Points on a hilly landscape, in no order, each with its height.
A ball rolls from a point to the lowest of its 5 nearest points, and stops where none of them is lower. Distance is the straight distance between rows; heights are no part of it.
<200> h=876: [  8  -6  28  60 -54  -2  12  10  31]
<59> h=218: [-24 -43 -21   2 -43 -24  -8 -21   1]
<257> h=740: [  6  -3  25  50 -12 -14 -10  15  39]
<244> h=126: [  7 -17 -14 -21  -5 -26  -9  -1   5]
<650> h=95: [ 17 -22  -2 -14  -8 -34 -25   3  14]
<856> h=488: [  8   7  30  28  34  -9 -21  13  40]
<428> h=177: [ 18  14  -6 -38  37  -6   0  15  -2]
<124> h=97: [ 35 -10  21 -31  12 -37 -40   3  -1]
<523> h=354: [ 46  39  -3 -53  25  53  27  50 -23]
<814> h=210: [ 16  16  18  -8  53 -13 -20  16  14]
<223> h=366: [-23 -21  -5  43 -45  -5   4 -10  15]
<324> h=128: [-36   2 -18  30  12   1  15 -15  14]
<103> h=167: [  3  22 -26 -35  39  16  27   7  -9]
<411> h=170: [-43 -23 -33  11 -35  -4  -5 -47 -32]
<717> h=182: [-29 -36 -33 -14 -38 -13   1 -33 -23]
<153> h=193: [ -6 -18 -21 -10 -13 -24   0 -12   3]
<425> h=234: [-46  13 -38   0  18  11  30 -18 -20]
<730> h=355: [-12   0   7  39   8 -14   5   5  36]
<177> h=159: [-38 -15 -42 -24 -34   7  10 -40 -57]
<446> h=70: [ 33 -25  48  -1 -13 -36 -60   4  14]
<318> h=198: [ 26  27  30 -39  71   9 -14  17 -10]
<656> h=133: [-15   9   1  26  39  -6   8   3  43]
<270> h=43: [ 35 -33  24 -10 -20 -36 -49   5  19]
<474> h=21: [ 25  13 -23 -51   3   6  19  20 -25]
<470> h=268: [ 14  29 -29 -46  17  37  37  25 -30]
<499> h=117: [-37  29 -31  -6  55  37  37 -16   7]
<56> h=679: [ 35  -6  38  53 -69   9  13   9  29]
<512> h=247: [ 1 17 34 49 34  2 -6 12 51]
<341> h=209: [-21 -12 -42 -30 -24  -2  15 -27 -36]
<483> h=214: [-64   4 -33  23 -18  13  -4 -50 -52]
<97> h=246: [ 10  -5  26  26   8 -30 -25  14  31]
<315> h=229: [-38 -12 -22  25 -18 -13   9 -17   4]
<707> h=438: [ 31 -15 -15 -55  -7 -20 -12   4 -14]
<26> h=192: [-23   7 -32 -14  19  -2  20  -9  -6]
<868> h=384: [ 25  24 -21 -48 -11  51  43  46 -36]
<824> h=567: [-16  -8   9  54 -35  -8   3   1  33]
<90> h=165: [-30  11   5  53  12   7  17   0  44]
<202> h=629: [  32  -25   31   47 -100   16   16   -7   27]
<231> h=232: [-20   1 -42 -33 -11  12  26 -19 -44]
<421> h=342: [  8  11 -34 -51 -19  28  35  10 -49]
<821> h=256: [ -5  -3 -10  -2  15 -17  -2   2  16]
<559> h=508: [-34 -29  -3  56 -78   7  -7 -34 -11]
<704> h=269: [ 12 -31  13  20 -46 -25 -20  -1  28]
<272> h=203: [-56   5 -23  32  -7   6  14 -31 -16]
<123> h=200: [-37 -24 -31  12 -35 -14   4 -31 -14]
<721> h=221: [-19  20 -44 -29  13  27  39  -6 -36]
<155> h=143: [-54  21 -34   7  39  36  38 -29 -11]
<432> h=401: [ 18   3 -38 -61 -25  21  27  13 -42]
<736> h=113: [ 17 -11  14   6   5 -32 -30  12  23]
<236> h=75: [ 43  44  23 -52  53  59  10  44 -20]
<183> h=224: [ 31 -35  35  22 -51 -20 -34   2  34]
<663> h=164: [ 25 -12  43  32 -15 -25 -32  20  37]
<118> h=245: [-56  -7 -27  25 -18   2   8 -36 -27]
<49> h=142: [-13  32 -32 -26  44  39  46   2 -11]
<832> h=106: [-33  13 -21  18  38   9  21 -16  22]
<520> h=217: [  1 -41 -17 -17 -32 -28 -14 -22   2]
<845> h=688: [ -3 -11  15  41 -26 -18  -5   9  37]
<45> h=168: [ 18   8  52  10  48 -22 -41  10   9]
<291> h=235: [-44   9 -43  -9  -9  15  20 -36 -51]
<533> h=125: [ 30 -15  53  23 -11 -30 -44  17  22]
<715> h=779: [  1   5  26  63 -38   4  13   9  35]
<374> h=378: [ 16 -37  18  39 -80  -5 -10  -2  28]
<783> h=419: [ -9 -24   5  34 -35 -21  -4  -5  20]
<857> h=228: [ 15  13  62 -16  73 -10 -47   8 -12]
<575> h=102: [-54  -6 -35   2 -28  15  -9 -56 -66]
<660> h=473: [25 14 60 62 -3  0 -5 24 50]
<667> h=265: [ 36  24 -12 -55  30  10  15  29 -25]
<600> h=132: [ 41  22  16 -55  44  -1 -11  24 -22]
<839> h=122: [-16  15 -27 -15  41  15  31  -9   1]
<71> h=225: [ 40  31  10 -42  57  23   0  24 -14]
<263> h=120: [ 21   3  19 -12  34 -23 -37  11  10]
<89> h=263: [ 31  43   4 -44  34  82  37  50  -7]
<495> h=317: [  6 -21 -30 -42 -20 -12   4 -15 -20]
<394> h=215: [ 15  12  77  27  42 -13 -48  13  20]
<197> h=454: [-16 -39  -1  44 -72   0   3 -20  14]
<206> h=277: [ 16  15  71  44  34   1 -33  20  38]
<126> h=158: [ 24  -4  62   9  20 -34 -54  13  10]
<431> h=333: [ 34  -3 -27 -61 -18   6  14  19 -38]
<397> h=300: [-42  21 -39  -8  13  26  37 -24 -49]
<778> h=108: [ 34   4  17 -32  38 -21 -28  12  -6]
<47> h=296: [ 22  33  10 -40  73  29   7  22  -4]

For each start below, name the point where the ball stops.
<59>: <575>
<103>: <832>
<721>: <832>
<495>: <270>
<197>: <832>
<231>: <575>
<153>: <270>
<600>: <270>
<821>: <270>
<123>: <575>
<559>: <575>

Call two points neighbours if one is among the 5 nearest of the other. Go from one point of each pair to the other, from neighbour to neighbour, staying as low as possible. Name the highest point that can't be avoided.
<474> and <575>: <667>
<575> and <270>: <483>
<832> and <270>: <428>
